Each row is a point on a tangle of strands that fork, close into loops and nearly touch. The rows are in no order.
Points whose rows are less than 0.636 apart are linked; no others are. Some points are linked to none.
rogo: -.12,-.14,-.26,.08,.00,.06,.01,-.16,.34,.05,.00,.24,.16,.17,-.01,-.23,-.12,-.08,-.17,.01,.08,.19,-.33
visum: .09,-.15,-.30,-.11,.35,-.13,.02,.16,-.15,-.30,.05,-.27,.04,.24,.29,.09,-.03,-.10,.13,-.10,-.15,.25,-.08
Liv: .35,-.25,-.25,.10,.29,.25,.22,.27,-.49,.20,.13,-.66,-.59,.23,-.12,.41,.30,-.22,-.07,-.24,-.07,.09,.23
seme: .20,-.45,-.12,.02,.24,.25,-.02,.35,-.20,.15,-.07,-.66,-.50,-.03,-.05,.34,.32,.05,-.28,.04,.27,-.10,.18
sozu: .01,-.31,.11,.06,.34,.23,-.04,.14,-.09,-.09,-.19,-.41,-.23,-.11,.29,.10,.12,.08,.01,.07,.18,-.05,.12
Pupul: .12,.31,-.27,.00,.03,-.09,-.11,.14,-.35,.06,-.07,-.22,-.46,.08,-.45,.34,-.12,-.01,.04,-.09,-.01,.14,.27
leg: -.14,.18,-.34,.12,-.17,-.11,-.38,-.26,.14,-.11,-.02,.23,.12,-.07,-.03,.05,-.26,-.02,.05,.02,-.02,-.05,-.11
tafa: -.11,-.13,-.22,-.08,.26,-.10,-.17,.05,-.01,-.32,.05,-.02,.17,.14,.14,-.06,-.11,-.08,.11,-.04,-.33,.17,-.21
niraf: .24,-.27,.06,.08,.19,.02,.07,.20,-.40,.13,.02,-.57,-.41,-.09,-.11,.23,.29,.21,-.24,.15,.22,-.19,.19
zuze: .02,-.13,-.06,-.03,.21,-.05,.04,.27,-.28,.16,.04,-.28,-.29,-.07,.05,.22,.29,-.06,.23,-.01,.05,-.11,.17
feb: .19,.32,-.05,-.03,.11,-.10,.40,.03,-.39,.07,.17,-.18,-.23,.30,-.19,.09,.07,-.23,.15,-.07,-.06,.05,.28
lod: -.06,.03,-.40,-.16,-.04,.02,-.31,.25,.34,-.06,-.33,.38,.14,-.17,-.08,-.14,-.07,-.09,-.01,-.04,.13,.02,-.35
Logig: .10,-.44,-.27,.10,.04,-.02,-.13,-.03,.18,-.01,-.07,-.21,.05,.12,.14,.15,-.17,.09,-.27,.14,.30,-.10,.06
Buvaz: .27,-.16,-.13,-.09,.39,.12,.25,.40,-.26,-.36,-.04,-.44,-.14,.00,.19,.30,.29,-.19,.19,-.04,-.06,.16,.16
lino: -.36,.30,-.23,-.12,-.02,.07,.05,-.28,.18,.20,.02,.34,.14,.18,-.28,-.10,-.34,-.11,-.02,-.28,-.07,.34,-.26
dob: .04,.21,.03,.11,-.08,-.41,-.01,.07,-.18,.14,.16,.06,-.16,.02,-.04,.10,.12,.14,.19,.09,.13,-.31,.22
sezo: .08,.46,.12,.12,.10,-.19,.37,-.15,-.42,.06,.29,-.23,-.19,.16,.00,.21,-.03,-.09,.17,-.11,-.07,.06,.29
Mapub: -.18,.20,.33,-.04,-.25,-.03,-.07,-.10,.14,-.20,.19,.30,.45,-.01,.15,-.28,.04,.11,.21,-.08,-.52,.10,-.18
kogi: .00,-.33,-.10,.11,.20,-.02,.03,-.07,-.03,-.10,.09,-.38,.01,.16,.17,.09,-.22,.03,-.25,.06,.16,-.07,.14
vus: .32,-.50,-.19,.01,.17,.27,.16,.29,-.47,.17,.05,-.68,-.51,.13,-.20,.44,.42,-.08,-.24,-.15,.13,.03,.18
deri: -.13,-.19,-.01,.12,-.01,.20,.09,-.10,.42,.02,-.09,.19,.22,.12,.21,-.26,-.04,.06,-.12,-.01,.27,.12,-.22
veri: -.11,.01,.23,-.01,-.24,-.04,-.20,.00,.25,-.02,-.14,.34,.24,-.33,.12,-.27,-.06,.23,.11,.05,-.17,-.06,-.20
Kida: -.08,-.21,.00,.02,.04,-.04,-.08,-.01,.15,.15,-.16,.03,-.14,-.27,.06,-.19,-.12,.23,.01,-.02,.22,-.20,-.04
zem: -.13,-.12,.11,-.04,-.11,.03,-.05,-.19,.33,.21,-.14,.33,.05,-.40,-.02,-.44,-.30,.17,-.01,-.09,.13,-.01,-.30
Rivu: .26,.00,-.02,.28,.19,-.10,.24,-.06,-.71,.32,.30,-.46,-.64,.22,-.26,.54,.30,-.35,-.13,-.15,.03,-.16,.27
zafuf: .01,-.03,.31,-.23,-.19,-.02,-.16,.09,.24,-.17,-.15,.30,.38,-.16,.23,-.25,.11,.09,.16,.12,-.34,-.17,-.15
sevu: .03,.35,.00,-.19,.13,.08,.09,.13,-.25,-.12,-.12,-.08,-.14,.04,-.32,.01,-.05,-.14,.26,-.02,-.29,.18,.22
tipu: -.08,-.05,.05,.11,-.26,.01,-.15,-.29,.37,.02,.13,.59,.56,-.23,.06,-.37,.03,.10,-.24,.00,-.22,-.12,-.61
pul: .30,.02,.06,-.06,.18,.05,.47,.17,-.46,.09,.07,-.35,-.37,.11,-.27,.22,.20,-.25,.05,.05,-.05,.04,.42
ginid: .08,.01,.24,-.19,.34,.24,.31,.19,-.27,-.35,-.06,-.32,-.13,-.15,.14,-.02,.11,-.20,.29,-.01,-.25,.34,.16
duded: .22,-.29,.04,.03,.31,.05,.29,.22,-.31,.04,.20,-.54,-.13,.17,.19,.28,.27,-.15,.04,.13,.18,-.10,.35
zave: -.03,.05,-.13,.21,-.02,-.28,.07,-.40,-.03,.12,.14,.00,-.15,.18,-.03,.15,-.44,-.01,-.22,-.04,.22,-.02,.16
repe: .05,-.05,-.02,-.21,-.26,.04,-.30,.19,.41,-.19,-.34,.48,.47,-.19,-.03,-.28,.09,-.06,-.11,.10,-.16,.00,-.45
manel: -.09,.60,.21,.02,-.46,.03,-.18,-.34,.11,.12,.24,.50,.29,-.07,-.25,-.22,-.31,.16,.01,-.17,-.31,.23,-.14
Sani: .20,-.62,-.18,-.09,.25,.20,.08,.49,-.01,.01,-.15,-.48,-.32,.02,.11,.29,.22,.04,-.17,-.03,.38,-.02,.16
samo: .08,-.08,-.08,-.18,.13,.05,.01,.35,-.15,.00,-.22,-.19,-.28,-.07,-.02,.05,.27,.00,.24,.04,.09,.04,.12
tupav: -.12,.13,-.39,.01,-.24,-.20,-.23,-.11,.01,.11,-.08,.25,-.10,-.09,-.23,.12,-.24,-.07,-.03,.00,.18,-.10,.02
sunul: .22,-.11,.11,.12,.19,-.13,.27,-.13,-.68,.39,.35,-.48,-.56,.16,-.25,.44,.31,-.11,-.27,.07,.16,-.29,.31
negu: .01,-.25,.07,-.27,-.15,.18,-.25,.14,.45,-.23,-.37,.41,.46,-.22,.29,-.30,.18,-.06,-.16,.15,-.08,.02,-.43
sefil: -.07,-.30,-.37,.12,-.09,.08,-.47,-.14,.36,-.09,-.25,.17,.29,-.15,.12,-.13,-.14,-.13,-.17,.09,.02,-.18,-.42
Sedaf: .02,.18,-.40,-.09,.18,-.11,-.14,.12,-.22,-.13,-.04,-.22,-.10,.16,-.13,.21,-.06,-.03,.12,-.16,-.26,.21,.04
zeri: -.05,.25,-.24,.03,.04,-.50,-.04,-.22,-.30,.16,.10,-.10,-.33,.13,-.20,.36,-.25,.01,-.07,-.12,.04,-.09,.12
kuri: -.09,.23,.36,.03,-.36,.03,-.11,-.14,.06,.02,.22,.37,.33,-.02,.17,-.18,-.07,.14,.34,-.01,-.40,-.05,.06
menap: -.09,.37,.03,.02,-.18,-.08,.03,-.13,.03,-.21,.13,.25,.29,.20,-.03,-.10,-.14,-.06,.12,-.05,-.23,.24,-.07
Sopi: -.13,-.41,-.12,.12,-.02,.11,-.45,-.25,.38,-.04,-.04,.09,.38,-.15,.20,-.16,-.16,-.03,-.28,.17,.19,-.23,-.27
fev: .38,-.17,-.14,.00,.32,.19,.32,.32,-.49,.06,.08,-.52,-.42,.16,-.22,.34,.18,-.34,.01,-.05,-.12,-.02,.33
kita: .18,-.08,.43,.14,.38,.07,.33,.05,-.45,.06,.32,-.58,-.24,-.14,.24,.06,.33,.03,.12,.03,-.03,-.14,.38
fod: -.02,.06,-.10,.07,.11,-.53,.07,-.24,-.41,.31,.29,-.12,-.27,.13,-.03,.41,-.05,.05,-.11,.01,.24,-.26,.32
Motug: -.01,-.17,.03,-.07,-.26,.01,.06,.08,.36,.08,-.08,.46,.35,.09,.04,-.15,.03,-.09,.05,.14,.09,-.15,-.13
likip: .04,-.37,.23,.05,.12,.30,-.21,.08,.19,-.34,-.22,-.26,.11,-.11,.44,-.03,.09,.06,-.04,.24,.07,-.01,.00
ruzet: .11,.12,.30,.12,.13,-.14,.27,.09,-.33,.24,.28,-.34,-.21,-.04,.03,.14,.37,.14,-.03,.10,.26,-.26,.34
fuli: -.16,-.31,.01,.02,.00,.13,.16,-.29,.25,.17,-.03,.11,.15,.13,.13,-.19,-.31,.10,-.21,.04,.32,-.08,-.09
Vut: -.03,-.17,.26,-.05,.02,.11,-.14,.18,.33,-.42,-.14,.06,.36,-.07,.59,-.13,.23,.04,-.04,.21,-.02,.02,-.31
Modur: -.09,.43,.01,-.52,-.18,.20,-.25,.20,.16,-.27,-.30,.32,.43,-.10,-.30,-.18,-.06,-.15,.09,-.01,-.35,.18,-.16
bok: .06,.28,-.06,.04,.13,-.13,-.04,.08,-.39,-.01,-.06,-.22,-.43,-.10,-.24,.25,.10,.03,.18,-.03,-.04,.01,.21
vipe: .03,-.32,-.16,-.27,.03,.16,-.28,.25,.37,-.35,-.46,.27,.33,-.15,.26,-.09,.15,-.10,-.23,.06,-.07,.02,-.57
Ronat: .01,-.04,-.18,-.28,.06,.23,-.04,.35,.23,-.45,-.31,.05,.28,.19,.20,.03,.15,-.24,.15,.05,-.19,.18,-.23
zedot: -.11,.37,.17,.15,-.38,.05,-.28,-.35,.25,-.02,.07,.34,.25,-.19,-.14,-.26,-.18,.19,.08,-.18,-.21,.11,-.26
menuk: .01,.14,-.28,-.29,.01,-.04,-.06,.35,-.06,.16,-.24,.05,-.33,-.12,-.47,.06,.04,-.03,.01,-.05,.04,.05,.05
nipak: -.10,.45,.15,-.33,-.25,.19,-.21,.07,.09,-.08,-.20,.23,.24,-.10,-.44,-.22,-.18,.03,.19,-.07,-.34,.20,.08
Vutes: -.05,-.18,.48,.10,-.25,.07,-.08,-.16,.24,-.11,.04,.19,.16,-.28,.26,-.29,-.09,.28,.02,.04,-.03,-.12,.03
Vuguv: -.07,.36,.31,-.08,-.20,-.03,.09,-.19,-.04,.05,.20,.16,.21,-.02,-.06,-.24,-.18,.01,.31,-.12,-.48,.10,.21
zusu: -.12,-.04,.00,.05,-.40,-.15,.05,-.25,.27,.20,.08,.49,.21,.04,-.19,-.23,-.33,.02,-.11,.05,-.01,-.07,-.09
zulo: -.04,-.15,.04,.14,-.18,.17,-.24,-.15,.56,-.10,-.10,.51,.55,-.30,.18,-.34,.21,-.03,-.27,-.01,-.10,-.07,-.71
tukal: -.01,-.36,.23,.01,.20,-.01,.02,-.10,.06,.23,.23,-.40,.13,.05,.22,.09,-.10,.27,-.33,.11,.44,-.26,.24
lusus: -.07,.40,.07,-.22,.01,.07,.01,.12,-.03,-.17,-.23,.11,.03,-.08,-.22,-.18,-.09,.03,.21,-.08,-.24,.30,.02
duves: .02,-.14,.29,.05,.27,.08,.16,-.10,-.30,.02,.11,-.35,-.19,-.09,.25,-.01,.08,-.05,.25,-.01,-.07,-.12,.38
Zuf: -.15,.31,.06,-.18,-.38,.11,-.17,-.09,.40,-.11,.05,.69,.69,-.10,-.27,-.34,.16,-.02,-.21,-.15,-.45,.24,-.61
Bubu: .02,-.39,.04,-.09,.37,.03,-.10,.21,-.01,.10,.17,-.46,.00,-.04,.25,.11,.07,.14,-.17,.18,.41,-.31,.23
Bera: -.02,.13,.10,-.04,-.03,-.16,.34,-.14,-.09,.28,.07,.02,-.26,.14,-.18,.01,-.08,.10,-.16,-.04,.17,-.02,.19
moni: -.03,.13,.28,.10,-.13,.05,.12,-.08,-.04,.17,.10,-.04,-.28,-.06,-.04,-.05,.03,.08,.25,.00,-.03,-.04,.25
Mef: -.09,.03,.04,.17,-.02,-.13,.10,-.28,-.02,.04,.15,-.02,-.08,.24,.11,.13,-.20,-.08,.04,-.01,.00,-.02,.24
Nifol: -.11,-.07,.10,.02,.01,-.49,.07,-.28,-.20,.41,.23,-.12,-.21,.02,.02,.20,-.14,.14,-.20,.01,.37,-.31,.19
dobav: .27,-.02,.24,.04,.32,.04,.21,.36,-.49,-.16,-.01,-.51,-.34,-.15,.04,.21,.56,-.06,.10,.15,-.04,-.04,.19
rina: .13,-.40,-.26,.14,.03,.21,.11,.04,-.01,.24,-.10,-.39,-.40,.20,-.10,.32,-.08,.01,-.26,.00,.42,-.09,.29
peb: -.08,.15,-.01,-.01,-.06,.06,-.06,.00,-.02,.11,-.20,.08,-.30,-.10,-.19,-.02,.01,.08,.15,.00,.18,-.01,.18
suluz: -.16,-.06,.07,.12,-.14,-.16,-.12,-.37,.30,.17,.18,.43,.35,-.17,.12,-.38,-.23,.13,-.26,-.01,.05,-.05,-.44
beli: -.08,.42,-.10,.14,-.34,.02,-.28,-.23,.38,-.04,.02,.63,.47,-.17,-.16,-.26,-.08,.01,-.15,-.02,-.06,.17,-.58
dozap: .03,.30,.45,.17,-.04,.01,.30,-.17,-.09,-.14,.21,-.04,.07,.11,.23,-.14,-.10,.20,.11,-.06,-.18,.27,.11
sare: -.14,.00,.20,.05,-.07,-.01,.05,-.10,.17,.24,-.02,.11,-.14,-.31,-.07,-.22,-.17,.21,.05,-.15,.14,.01,-.11
boz: -.15,-.21,.03,.16,-.05,-.21,-.21,-.28,.28,.01,.17,.22,.37,.01,.31,-.28,-.08,.13,-.13,.03,.03,-.07,-.37
Zete: -.10,.78,.29,-.07,-.34,-.03,.00,-.22,-.05,-.01,.15,.33,.23,.00,-.27,-.13,-.27,.20,.10,-.24,-.30,.29,.13
bileb: .03,-.34,-.17,-.17,-.18,.06,-.04,.25,.41,.03,-.30,.23,.11,-.02,.05,-.06,.06,-.16,-.02,.13,.19,-.21,-.14
Bel: -.16,.45,.04,.00,-.24,.17,-.29,-.11,.31,-.18,.00,.43,.38,-.32,-.10,-.35,-.04,.21,-.05,-.05,-.23,.21,-.39
Dirab: -.06,-.15,-.31,-.24,.02,.14,-.21,.18,.27,-.21,-.30,.21,.28,-.07,-.02,-.10,-.02,-.17,-.05,.03,-.01,.17,-.44
lipo: -.05,-.33,.15,.04,.22,.15,-.12,-.04,.10,-.13,-.08,-.29,-.06,-.19,.43,-.08,.01,.15,.21,.16,.05,.02,.08
fatub: -.17,-.20,.00,-.02,.00,-.08,-.11,-.03,.14,-.03,-.07,.04,-.01,.00,.09,-.16,-.03,.06,.11,-.01,-.06,-.08,-.05
viko: -.01,-.25,.10,.15,.19,-.14,.01,-.23,-.05,.13,.19,-.31,-.04,.16,.27,.16,-.25,.07,-.30,.13,.25,-.21,.24
suzo: -.07,.09,.29,-.02,-.41,-.04,-.28,-.21,.21,-.14,.10,.51,.57,-.12,.00,-.30,.02,.11,.05,-.05,-.65,.03,-.38
lor: -.09,.02,.15,.32,-.10,-.02,.17,-.46,.14,-.01,.32,.12,.15,.21,.28,.04,-.22,.02,.02,-.02,-.01,-.03,.04
vubab: -.04,-.24,-.06,.08,.27,.22,.13,.05,-.16,-.05,-.17,-.39,-.47,-.09,.00,.13,.00,.10,-.06,-.08,.09,.16,.03
vef: .02,-.06,.14,-.02,.11,.20,.26,.17,.14,-.42,-.06,-.01,.14,.13,.42,-.06,.21,-.14,.13,.06,.04,.19,-.04
tema: -.03,.23,.03,.01,-.36,-.20,.04,-.21,.06,.19,-.10,.41,.08,-.04,-.36,-.06,-.37,.15,-.14,.08,.04,-.01,.09
tes: -.15,-.29,.13,-.02,.00,-.02,.31,-.18,.10,.28,.08,.07,.08,.13,.09,-.17,-.23,.07,-.09,.02,.09,-.13,.04
kobak: .13,.21,.21,.11,-.02,-.25,.22,.15,-.33,.23,.23,-.15,-.19,.05,.05,.11,.31,-.01,.23,.06,.09,-.28,.38
bib: .05,-.14,.12,-.02,.19,.14,.30,.27,.01,-.20,-.08,-.22,-.01,.08,.39,-.06,.21,-.07,.09,.14,.24,.14,.09
det: -.02,-.20,.14,.04,.01,.05,-.32,-.08,.36,-.33,-.09,.22,.39,-.15,.41,-.25,.07,.23,-.15,.20,-.12,-.03,-.42
zitiv: -.19,.17,.37,-.08,-.13,.02,.08,-.13,.11,.14,.08,.23,-.06,-.19,.04,-.32,-.15,.21,.19,-.19,-.11,.12,-.10
zol: .00,-.23,-.27,.21,-.03,.00,.06,-.09,-.05,.29,.05,-.08,-.30,.23,-.04,.30,-.17,-.10,-.24,-.04,.56,-.14,.21
Tigam: .10,-.12,.19,.06,.21,-.25,.06,-.12,-.46,.42,.22,-.42,-.50,.02,-.20,.30,.18,.10,-.29,.11,.20,-.31,.30
Mitik: .00,-.08,.19,.06,.29,.07,.31,.08,-.32,.01,-.05,-.36,-.47,-.04,-.07,.08,.01,.02,.09,-.02,.04,.20,.17
puduv: -.30,.51,-.04,-.20,-.10,.01,-.13,-.17,.11,.22,.06,.34,.16,.03,-.29,-.18,-.34,.00,.08,-.24,-.11,.22,-.13
dufa: -.12,-.08,.03,-.05,-.20,-.12,.21,-.01,.25,.24,.01,.36,.16,.15,-.13,-.25,-.11,-.02,-.01,.02,-.01,-.07,.02
Gulo: .20,.11,.10,.21,.24,.13,.16,.06,-.42,.02,.08,-.37,-.57,.00,-.12,.34,.43,-.18,.15,-.03,.16,-.08,.24
Kugo: -.09,-.14,-.07,.17,-.06,-.08,-.21,-.11,.33,-.23,.02,.28,.49,-.01,.32,-.15,.10,.08,-.30,.14,.05,.03,-.45
dotep: .07,.03,-.24,.10,.17,-.14,.08,.15,-.18,.07,.10,-.26,-.24,.22,.07,.28,.22,-.13,.24,-.07,.12,-.12,.18
Masi: -.11,.31,-.29,.07,-.08,-.09,-.11,.09,.13,.09,-.08,.15,-.14,-.02,-.25,.05,-.09,-.01,.05,-.06,.18,.10,.00
selep: -.07,-.39,-.01,.26,-.10,-.02,-.32,-.27,.26,.09,.05,.03,.27,-.10,.25,-.11,-.30,.14,-.26,.18,.24,-.22,.01
Nup: -.06,.66,.25,-.20,-.18,-.03,.19,.07,-.08,-.02,.13,.24,.27,.07,-.22,-.23,-.16,.05,.20,-.08,-.33,.21,.18
Dezut: .16,-.25,-.49,.11,.06,.13,.01,.27,.02,.04,-.10,-.32,-.39,.12,-.04,.34,.00,-.02,-.01,-.13,.26,.06,.16
palol: -.07,-.10,.02,.02,.12,.06,.03,.15,.29,-.30,-.05,.09,.19,.03,.42,-.13,.22,.08,.08,.10,.11,.14,-.15
vupa: .04,.04,-.07,.09,-.19,.10,-.12,.04,.17,-.31,-.16,.12,.18,.13,.03,.09,.02,-.10,.15,.11,-.02,.04,.00
Riput: -.11,.23,-.19,-.22,-.22,-.15,-.19,.14,.22,-.04,-.17,.35,.18,-.19,-.15,-.21,-.13,-.03,.10,.01,-.03,-.01,-.29
revag: .04,-.10,-.20,.14,.07,-.09,.03,-.02,-.07,.15,.17,-.15,-.26,.23,.06,.31,.06,-.03,.00,-.08,.38,-.17,.18
Raber: -.07,.04,.25,.17,-.12,-.29,.09,-.16,-.09,.28,.29,.02,-.07,-.05,.09,.12,.00,.29,-.01,.07,.18,-.28,.30
kupit: .20,-.50,-.34,-.15,-.11,.13,-.18,.17,.43,-.03,-.32,.05,.18,.01,.20,.04,-.01,-.18,-.23,.11,.37,-.26,-.13
kidi: .30,-.11,.40,.04,.40,.08,.23,.28,-.41,-.11,.11,-.63,-.27,-.13,.28,.15,.51,.01,-.01,.20,.16,-.17,.27
Radab: -.03,-.08,-.34,-.27,.09,.13,-.12,.40,.02,-.19,-.30,-.10,-.19,.00,-.15,.12,.13,-.14,.18,-.05,-.10,.16,-.02
Bigap: -.01,.03,.12,-.34,-.10,.08,-.24,.15,.14,-.38,-.27,.22,.37,-.08,.14,-.19,.15,-.01,.15,.07,-.35,.06,-.26
zod: -.13,.22,.08,-.37,-.27,.10,-.26,.11,.36,-.28,-.23,.41,.50,-.13,-.09,-.24,.03,-.16,.05,.01,-.38,.05,-.39
tumig: -.22,.06,-.27,-.16,.00,-.01,.00,-.06,.30,.17,.01,.34,.08,.06,-.07,-.22,-.16,-.05,-.05,-.20,.12,.17,-.30
lub: -.04,.21,-.26,.08,-.20,.23,-.34,-.10,.41,-.15,-.17,.51,.44,-.20,-.07,-.22,.02,-.12,-.20,-.05,-.09,.15,-.63
repon: -.17,.46,-.16,-.14,-.31,.02,-.28,-.06,.21,.06,-.05,.41,.26,-.06,-.37,-.13,-.24,-.09,.16,-.09,-.04,.10,-.17
fuzo: .09,-.27,-.45,-.12,.08,.06,-.08,.27,.14,-.01,-.22,-.10,-.18,.01,-.08,.13,-.03,-.13,.04,-.05,.11,-.03,-.02
seb: .04,.43,.30,.14,.06,-.16,.41,-.19,-.31,-.05,.26,-.04,-.10,.12,.11,.00,-.07,.09,.19,-.08,-.18,.17,.18
Lek: .00,.41,.04,.20,.17,.02,.13,-.01,-.44,.11,.06,-.25,-.55,-.01,-.23,.30,.25,-.12,.22,-.09,.03,.02,.24
merot: .03,-.50,-.37,.06,-.05,.05,-.17,.02,.30,-.11,-.12,-.02,.23,.17,.15,-.01,-.13,-.12,-.23,.14,.27,-.19,-.05
Tifa: -.07,.20,-.24,-.15,.23,-.14,-.02,-.01,-.21,-.19,.06,-.04,.03,.18,-.07,-.03,-.23,-.08,.05,-.12,-.32,.22,-.09
Dero: .14,.14,.22,-.03,.23,.17,.46,.11,-.25,-.10,.01,-.25,-.20,.11,.06,-.06,.10,-.04,.14,-.06,-.15,.27,.25
Tugu: .18,-.29,-.26,-.10,.40,.07,.07,.36,-.23,-.35,-.01,-.44,-.11,.16,.39,.26,.08,-.06,.16,-.09,-.12,.21,.06
rabu: -.04,-.25,.07,-.06,.16,-.07,.35,-.04,-.06,.22,.04,-.09,-.09,.21,-.03,-.07,.00,.17,-.16,.04,.20,-.02,.08
Sig: .01,.39,-.01,.08,-.20,.04,-.02,.02,.00,-.18,-.03,.08,.12,.16,-.10,.05,-.06,-.21,.26,.09,-.06,.15,.18
mavo: .15,.15,-.54,-.08,.02,-.07,-.07,.24,-.12,-.11,-.19,-.11,-.27,.04,-.34,.32,-.16,-.05,-.03,-.16,-.08,.26,.10
Rem: -.07,.11,-.05,.15,-.23,.10,-.22,-.17,.24,-.31,-.13,.35,.35,.08,.07,-.08,-.04,-.14,.02,.15,-.24,.03,-.24
makug: .13,-.36,-.05,.00,.41,.04,.11,.18,-.18,.10,.25,-.62,-.09,.25,.24,.25,.18,.03,-.14,.03,.33,-.18,.26
patim: -.01,.29,.06,.07,-.26,-.24,.23,-.12,-.05,.18,.06,.23,-.09,.11,-.27,-.02,-.25,.15,-.06,.02,.04,.00,.15
vaz: -.01,-.29,.05,.02,.09,.06,.31,.20,.16,-.01,-.10,-.07,-.08,.15,.15,-.05,.04,.09,-.09,.08,.30,.03,.08
bilaz: .09,-.12,.31,.20,.14,-.08,.14,-.19,-.28,.16,.25,-.32,-.14,.05,.13,.08,-.14,.00,.10,.07,-.04,-.22,.41
kogu: -.03,-.28,.25,.19,-.11,.10,-.12,-.14,.26,-.08,-.07,-.03,.26,-.23,.29,-.20,-.08,.19,-.06,.23,.14,-.11,.06
sarap: .33,-.11,.14,.06,.28,.14,.13,.27,-.57,.02,.14,-.57,-.48,-.04,-.06,.32,.64,-.25,.16,.07,.07,-.18,.24
bufal: -.16,-.06,-.18,.13,-.23,-.08,-.30,-.29,.26,-.07,.06,.39,.25,.09,.02,.00,-.10,-.13,.02,.05,-.15,-.18,-.15
zirak: -.02,.24,.21,-.06,-.01,-.01,.16,.03,-.17,.09,.09,-.03,-.16,.04,-.21,.04,.05,-.08,.35,-.01,-.22,-.07,.33
Sefi: -.03,.04,-.09,.25,-.26,.18,-.39,-.25,.49,-.29,-.22,.53,.54,-.31,.04,-.20,.12,-.14,-.20,.01,-.19,-.03,-.62
nipev: -.03,.34,-.25,-.36,-.18,-.09,-.35,.29,.12,-.18,-.28,.26,.21,-.09,-.33,-.15,-.08,-.07,.05,.02,-.20,.10,-.10
pimo: .03,.02,-.30,-.14,-.12,-.19,.05,.21,-.20,.26,-.14,-.07,-.46,-.03,-.57,.26,.15,-.04,-.05,-.02,.19,-.12,.19
beku: -.15,.35,.27,-.21,-.45,.01,-.25,-.17,.22,-.06,.22,.59,.61,-.09,-.16,-.38,.03,.14,-.08,-.19,-.62,.15,-.47
bine: -.02,-.11,.32,.07,.16,-.26,.35,-.43,-.32,.25,.23,-.27,-.20,.16,.09,.12,-.25,.13,-.11,-.03,-.02,-.14,.27
Fizir: .06,.31,.04,-.19,.23,.28,.19,.18,-.26,-.28,-.21,-.20,-.09,.01,-.11,.06,-.06,-.19,.34,-.05,-.29,.42,.19
Zisa: -.13,.00,-.06,.07,-.18,.02,-.14,-.25,.24,.04,-.20,.35,.18,-.36,-.16,-.40,-.34,.15,-.12,-.04,-.07,.15,-.30
gilob: -.19,.06,.15,-.03,.08,.04,.00,-.10,.12,-.10,-.04,.06,.02,.03,.18,-.19,-.07,.10,.28,-.10,-.19,.15,-.11
ginuv: -.03,.26,.27,.23,-.23,-.02,.24,-.29,.00,-.10,.27,.21,.22,.20,.18,-.08,-.19,.09,.10,-.02,-.20,.20,-.02
teza: -.15,.31,-.29,.03,-.02,-.41,-.09,-.40,-.12,.20,.10,.23,-.12,.14,-.16,.21,-.42,.03,-.20,-.13,.06,-.02,-.02
zup: .12,-.24,-.22,.00,-.05,-.19,.07,.12,-.21,.40,-.01,-.18,-.42,-.02,-.39,.35,.04,.00,-.17,.01,.24,-.31,.25
Nok: .07,-.32,.05,.07,.12,-.12,.06,.14,-.34,.27,.01,-.29,-.30,-.05,-.20,.17,.17,.11,-.14,.11,.22,-.35,.19
kubep: .36,-.02,-.03,.20,.19,.08,.09,.16,-.75,.18,.25,-.58,-.62,.04,-.28,.41,.57,-.30,-.11,-.06,.02,-.18,.11

How many points has the smallest loop of links through each point below? Write 0 if it is on no loop.
vaz: 0
Modur: 9
zol: 9
sare: 5
tes: 7

A fork is a point with three links, a tip a point with one. Leave the first point through the second and follow the links. Name the first fork or tip that comes.
beli, lub: rabu
Raber, Nifol: ginuv
Tugu, visum: sarap
dozap, seb: seme
bufal, leg: sevu
sevu, Fizir: likip
lor, Mef: ruzet

Name the points in between on the shortest way along the links from the first point to the second, in order.
ruzet, feb: kobak, dob, Raber, Nifol, fod, zeri, teza, zave, Mef, lor, ginuv, dozap, seb, sezo
seb, Tigam: sezo, feb, pul, fev, Liv, vus, seme, niraf, Nok
menap, deri: Sig, vupa, Rem, bufal, leg, tupav, Masi, peb, moni, zirak, sevu, lusus, nipak, Modur, nipev, Riput, repon, puduv, lino, tumig, rogo
sozu, Masi: vubab, Mitik, Dero, ginid, Fizir, sevu, zirak, moni, peb
kogi, rogo: Logig, merot, kupit, bileb, Motug, dufa, tes, fuli, deri
